Points, in no order, along strands that fork and pass close to each other.
Two points are linked if the straight distance between their rows is under 57.6. Some points are linked to none.
nav: 28  -7  -9  11  5  -20  15  18  -9  -25  -16  0  -23  6  6  28  31  18  -14  24
pudud: -4  -6  -16  -31  -4  -5  -20  7  -15  -5  2  20  3  1  -7  -16  -5  -12  -7  -18
puso: 10  16  9  14  -13  -24  29  -10  10  5  22  -15  -11  -25  19  37  -14  -5  26  0
duki: 12  17  17  7  -14  -29  16  -24  5  8  27  -40  -1  -23  8  -3  -22  17  11  16
buk: -9  -16  1  11  5  35  -30  17  -1  8  24  -23  2  -1  -13  -37  -13  -28  19  -16
tem: -10  -2  -10  -19  -11  4  -24  27  7  19  -6  2  7  12  3  -33  -2  24  -12  2
Gamu: -7  -16  -2  10  -4  -30  29  -26  -18  26  -12  -32  -13  -12  -1  -10  -5  1  -8  10
kamo: 16  12  -38  -11  -20  7  15  13  -13  -62  -21  15  -38  27  15  12  18  -47  12  -1
bufaz: -17  -13  -8  19  24  19  2  -25  -21  9  -51  15  -3  40  -18  -15  9  -8  -26  11
bez: 15  -21  11  10  -19  -10  -3  -19  27  -2  63  -5  -3  -30  4  -19  -8  6  30  -8
Zek: -5  -2  10  -10  -10  -18  6  -9  -1  3  50  -18  13  -28  26  4  -14  -14  34  -30
paz: 2  13  -12  1  -28  -21  17  26  -10  -13  -8  13  -26  -9  -6  18  -8  29  -18  26
duk: 8  17  3  5  15  -22  1  4  -5  -19  1  5  -10  -4  -19  10  -12  -2  -3  7
ridak: -20  -13  14  -6  8  -20  14  -27  9  34  24  -12  17  -10  17  -16  -14  17  30  -20
sima: 10  -8  -12  4  16  -2  23  14  -34  -19  -24  5  -16  7  -4  28  31  33  -28  35
Zaso: 31  -19  -16  -16  -16  -15  -17  11  3  -24  21  7  -12  -5  7  -11  21  -8  4  -7
pibe: -12  13  13  7  2  23  -33  29  12  15  -16  -11  16  10  -2  -3  -6  1  6  -11
fes: 8  13  0  1  -13  -2  4  31  17  -53  -25  36  -16  1  -14  37  16  -9  9  -8
kiziz: 15  4  16  -14  7  23  -22  -8  11  -5  46  -12  26  -21  4  -5  -9  -9  12  -14
vipi: 8  18  9  14  -17  -14  1  32  15  -29  -12  20  -13  -10  -5  41  4  8  2  0
pobes: -27  -3  15  14  9  22  -22  6  38  21  43  0  14  -4  -11  -49  -27  5  16  -9
Nidu: 22  19  11  8  -27  -14  -7  15  21  -15  9  8  -7  -17  -3  24  -7  23  -3  15
boso: -23  8  9  -7  8  14  -1  -2  22  28  -22  28  21  8  -4  -1  -1  23  -31  5
mupi: -38  1  0  9  1  34  10  1  -19  8  -52  22  15  10  -6  8  21  12  -57  19
Popos: 25  -11  -1  0  -3  -39  13  11  4  -8  22  -29  -10  -17  35  17  19  4  21  -7
bebe: 4  7  -22  -11  -12  -17  26  17  -22  -38  -22  23  -30  3  -16  15  10  13  -31  27
gogu: -15  9  3  2  -10  -18  14  9  -4  16  10  16  1  -12  14  29  -21  11  16  -14
fud: -14  -2  -13  -21  -13  10  -2  22  -27  -10  -45  20  3  17  -6  11  11  7  -21  -4
mor: 8  -11  -6  13  -7  7  -19  -20  -20  -1  -29  -16  3  23  8  -10  12  -34  -7  -12
sifo: 7  -2  1  12  -5  7  -16  1  -6  6  11  -40  -3  -9  -7  -18  -12  -28  19  -6
zatud: 3  -7  -16  7  0  27  -13  -17  -12  2  -42  13  -11  37  -22  -12  3  -13  -2  10
lat: 19  -9  9  32  -8  6  -28  -10  -7  -8  -10  -43  0  7  3  -14  11  -36  9  -10
zirak: 3  -1  -4  -12  9  3  -3  -30  3  13  14  14  4  -8  -18  -7  -18  -24  11  -12
Mafu: 13  -11  -6  3  9  1  -6  -1  2  -19  48  -11  -17  -17  -21  -22  -16  -24  29  -5
zel: -2  14  15  1  -14  -18  14  -6  5  8  38  -1  10  -19  27  25  -20  7  33  -18
Pada: 14  2  5  30  -4  -17  12  -3  -24  -5  -25  -35  -11  -3  11  23  13  -10  -15  13
Lan: -22  -18  26  8  17  -9  -3  -15  18  29  23  -38  19  -15  8  -24  -8  0  39  -31
rur: -17  -13  1  29  -5  -13  15  -19  -16  32  -29  -11  -7  -2  -1  -5  -1  -10  -22  4
Pimun: -15  -6  7  46  0  -6  12  -6  -23  3  -37  7  -13  3  -9  20  6  -8  -24  8
peve: 3  1  18  16  11  1  -25  -23  24  16  3  -10  15  -5  -13  -31  -4  -15  -13  -3
suso: 19  2  -31  -14  -13  12  1  -5  -23  -29  -15  5  -22  22  -2  9  7  -43  13  -2
Dere: -1  9  0  10  27  -20  -4  9  -23  -33  -23  12  -10  15  -23  6  3  -6  -15  1
levur: -8  -10  -7  1  25  2  21  -2  -39  10  -26  -1  -3  7  -2  13  16  23  -28  23
Ledaf: 6  -17  5  -12  -6  -44  22  -16  2  -1  38  -34  0  -27  34  2  9  -3  31  -23
kog: 17  4  1  2  9  11  -11  -14  13  -20  -12  32  -7  6  -34  13  0  -15  6  -1
sado: -36  2  4  3  9  7  13  -4  38  53  -7  20  20  15  13  -15  -2  30  -20  10
Lefaf: 12  17  -3  -17  -4  -17  26  4  1  -15  11  21  -4  -12  13  41  0  23  -4  10
Nudag: -10  -5  20  14  18  -9  -21  10  19  23  14  -28  15  -4  4  -27  -6  10  15  -14
gal: -22  24  11  -15  2  20  0  0  21  44  12  -21  34  10  29  -14  -19  25  6  5
Pem: 28  -18  -17  -11  -18  5  -22  21  -7  -46  36  -3  -18  -10  4  -16  16  -35  5  -12
Rozod: -17  14  10  -12  13  12  -11  14  5  31  -1  -10  27  6  14  1  -13  13  9  -12
pon: 1  -4  -6  -8  -11  18  -29  -7  -7  -2  -8  6  11  5  -6  -15  0  -36  -7  -18
Bosa: 17  15  -26  -1  -17  11  21  6  -5  -73  -40  27  -38  31  -5  22  20  -27  5  13
geru: -30  -7  24  12  12  -18  24  -32  14  46  -1  -27  17  -10  12  -13  -10  16  10  -7
zafu: 28  13  5  -16  1  25  -4  19  19  -44  67  1  -3  -25  6  13  -3  -8  27  -2
dadig: -25  7  8  2  9  13  11  19  -12  30  -27  3  15  2  15  30  0  33  -16  7
lodas: -17  -1  14  9  14  -1  -11  -25  40  34  1  13  20  3  -8  -34  -4  -1  -24  -1
fev: 9  16  27  14  -2  -8  -6  -18  23  17  9  -2  21  -16  7  13  -8  23  -8  4
zitab: 9  -15  11  5  -17  23  -16  -4  22  -9  70  7  1  -26  -8  -23  -17  4  20  -7
mige: 16  -16  -4  -20  9  -6  -1  -20  -12  17  -12  -10  16  4  15  -2  22  4  -20  -1
Peleg: 4  0  5  42  1  -19  3  -2  -27  -29  -33  -10  -15  11  1  18  19  -13  -28  10
fuzo: -3  -6  4  -6  22  -13  12  -33  -9  18  -4  3  11  -7  -3  7  -6  -19  1  -15
mozu: -23  18  -1  -2  -8  -1  20  17  -19  21  -12  9  2  -6  5  33  -22  25  -6  6
zan: 29  -12  -20  2  2  -9  8  8  -21  -20  -24  -9  -24  22  8  16  26  -4  4  12
Bisib: 5  19  -1  -14  1  -9  -8  17  -3  -8  23  -2  0  -5  -7  -2  -21  18  11  6
lik: 20  -16  3  10  -21  -6  1  13  18  -22  67  -24  -16  -33  18  -6  -1  -9  35  -8
zoma: -17  -16  -7  -1  12  16  -9  -7  7  31  20  -14  -3  2  -18  -43  -22  -14  28  -10
zona: -2  7  -4  -8  -11  39  -29  29  8  4  -31  4  4  17  -15  -1  0  4  12  0
sov: -20  -14  -10  -11  -3  -11  1  27  -8  26  -17  18  1  11  9  -10  3  39  -16  3
lafen: 17  1  -32  0  5  7  8  0  -19  -38  6  -4  -38  17  -9  -5  -1  -59  34  -4
leli: 11  -3  24  19  9  -17  -5  -28  15  20  -1  -23  14  -14  1  -7  4  3  -13  3
magu: 19  -12  -20  3  15  -16  7  -8  -8  -23  19  -10  -33  2  -20  -16  -2  -35  30  -1
gav: 31  -21  -12  4  -14  1  -8  26  7  -31  48  -21  -24  -18  14  -10  15  -26  28  -9
vagu: 12  15  -4  9  -9  -19  29  -3  -5  -4  -2  4  -18  -16  8  42  -3  -9  -2  11
sazif: -21  -8  4  -4  27  -7  20  -33  -5  44  -11  -14  13  2  0  -11  -9  -3  0  -6
pive: -15  25  23  16  -13  12  -3  -6  31  35  1  7  18  -6  4  7  -24  25  -3  10
molin: -5  -3  -6  -19  -15  6  -4  33  -18  -46  -53  25  6  19  -6  19  29  9  -12  -13
Rafe: -29  26  -8  -30  -8  30  -3  11  28  42  1  -2  29  19  18  -25  -15  23  -13  13
movig: -24  6  -11  -31  -18  31  -26  24  25  25  12  3  20  9  7  -44  -10  8  -8  -3
far: 28  2  2  15  5  -31  16  7  -6  -14  -1  -40  -15  -7  22  24  17  -10  9  7
sep: 4  -8  -11  6  -4  46  -29  4  1  5  -34  3  -3  34  -14  -10  4  -18  22  -4
Mebub: 26  -16  -17  -14  -12  -3  -14  16  -6  -8  -9  3  -14  9  2  0  17  8  6  3
vepav: -27  -16  -10  -18  -2  6  5  20  -19  13  -36  29  9  10  7  6  19  31  -37  1
nofoz: 35  14  7  -18  8  17  -7  -5  8  -23  49  -21  9  -20  5  8  -3  -9  20  6
mil: -13  -10  -11  -18  4  -28  1  13  -18  9  -1  17  1  3  5  -8  -3  15  -14  -10
gige: 19  21  5  -16  -22  -11  11  0  20  -16  25  27  -2  -11  2  23  -11  45  5  21
zegun: -27  -2  22  22  21  -3  12  -17  39  54  -6  -14  23  7  15  -15  -1  25  -8  6
Zis: -3  -2  10  11  -14  -46  33  -27  -8  11  10  -40  -10  -29  9  -1  -12  4  -2  6
fod: -24  -5  -4  17  -6  9  4  -5  -37  -20  -49  24  -2  15  -9  5  20  2  -54  13
Firut: 0  -5  2  -19  21  14  -17  -6  4  25  -26  -7  30  20  14  -14  22  6  -27  -1
Zoni: -7  -15  -3  0  10  9  2  -15  6  11  46  -7  -11  -14  -26  -34  -30  -12  41  -8
sus: 14  11  -1  -18  2  1  -8  24  11  -25  47  10  -4  -8  -1  5  -10  16  32  -4
kebaz: 3  8  -14  -2  -4  9  33  -8  -32  -10  -28  15  -15  1  -5  41  10  -6  -23  22
kov: 10  16  11  11  0  9  -16  7  11  -50  -28  30  0  6  -27  27  9  -17  0  -11
tif: -8  5  1  -14  20  13  -15  3  1  4  -33  14  15  21  -14  -13  9  14  -31  6
Ses: 6  3  -27  -10  -7  0  29  14  -21  -54  -39  32  -30  21  -9  28  24  -6  -10  14
sel: -28  7  16  4  23  11  -15  -12  39  34  20  6  26  3  -4  -35  -20  -3  5  -15
gupus: -2  1  14  -13  -3  5  -9  -18  15  20  38  1  26  -13  14  -12  -15  11  19  -15
bize: 0  3  -8  -18  3  -10  -17  6  -16  -39  -18  27  0  12  -21  -8  6  -15  -19  -12
Ter: -12  -2  12  -1  -2  41  -24  4  27  1  57  13  12  -14  -19  -38  -29  5  10  -5
Gadoz: 3  9  -4  -12  8  18  -7  -10  8  12  -1  19  -1  4  -27  -1  -20  -1  13  4
Redag: 23  -20  -10  -20  13  -24  -6  -16  -16  -16  -4  9  2  5  7  -5  29  -6  -25  -4
Vom: -26  6  14  12  -1  28  11  0  -7  28  -38  14  21  -3  8  33  15  15  -40  10
bufum: -7  -8  -4  6  38  11  17  -29  -31  17  -36  1  3  20  -13  2  12  -1  -25  19

A fork is a point with three links, a tip a point with one. Leave the first point through the second and follow the links. Name the first fork or tip that comes.
pibe; zona: pive
Zoni; Mafu: paz
kog; kov: zel
puso; vagu: geru
bufaz; zatud: sov

A fork is a point with three links. Follow the links from the first point to the second and name the forks in between, in order.
rur; Gadoz: zel
Nudag; Zek: ridak > geru > zel
zoma; Lan: pudud > ridak
vipi; mige: geru
sifo; boso: pudud > ridak > geru
pon; gogu: pudud > ridak > geru > zel
puso; Dere: geru > ridak
bufaz; molin: sov
duk; kov: ridak > geru
sado; bufaz: geru > ridak > pudud > sov

Follow the links from the first point to the second, and from the first to the third. Name the last point that the two ways share.
sazif; Bosa; movig: pudud
Bosa; zatud; gupus: pudud
movig; sado; zel: geru
Zaso; fud; bize: sov
mupi; sazif; rur: zel

Name the points in between on the shortest way along the links from the first point to the second, in order.
zona; Ter: sep > zatud > bufaz > bufum > levur > sima > nav > zan > Mebub > Zaso > Pem > gav > lik > bez > zitab
gupus; buk: kiziz > nofoz > zafu > sus > Bisib > duk > Dere > bize > pudud > pon > mor > lat > sifo
bize; puso: Dere > duk > Bisib > sus > zafu > nofoz > kiziz > gupus > ridak > geru > sazif > fuzo > zirak > Gadoz > kog > kov > fes > vipi > Nidu > gige > Lefaf > vagu
vepav; suso: sov > mil > pudud > pon > mor > lat > sifo > buk > zoma > Zoni > Mafu > magu > lafen
duki; Vom: Zis > Gamu > rur > Pimun > Peleg > Pada > far > Popos > Ledaf > Zek > zel > gogu > mozu > dadig
zatud; molin: sep > zona > pibe > Rozod > gal > Rafe > movig > tem > sov > vepav > fud
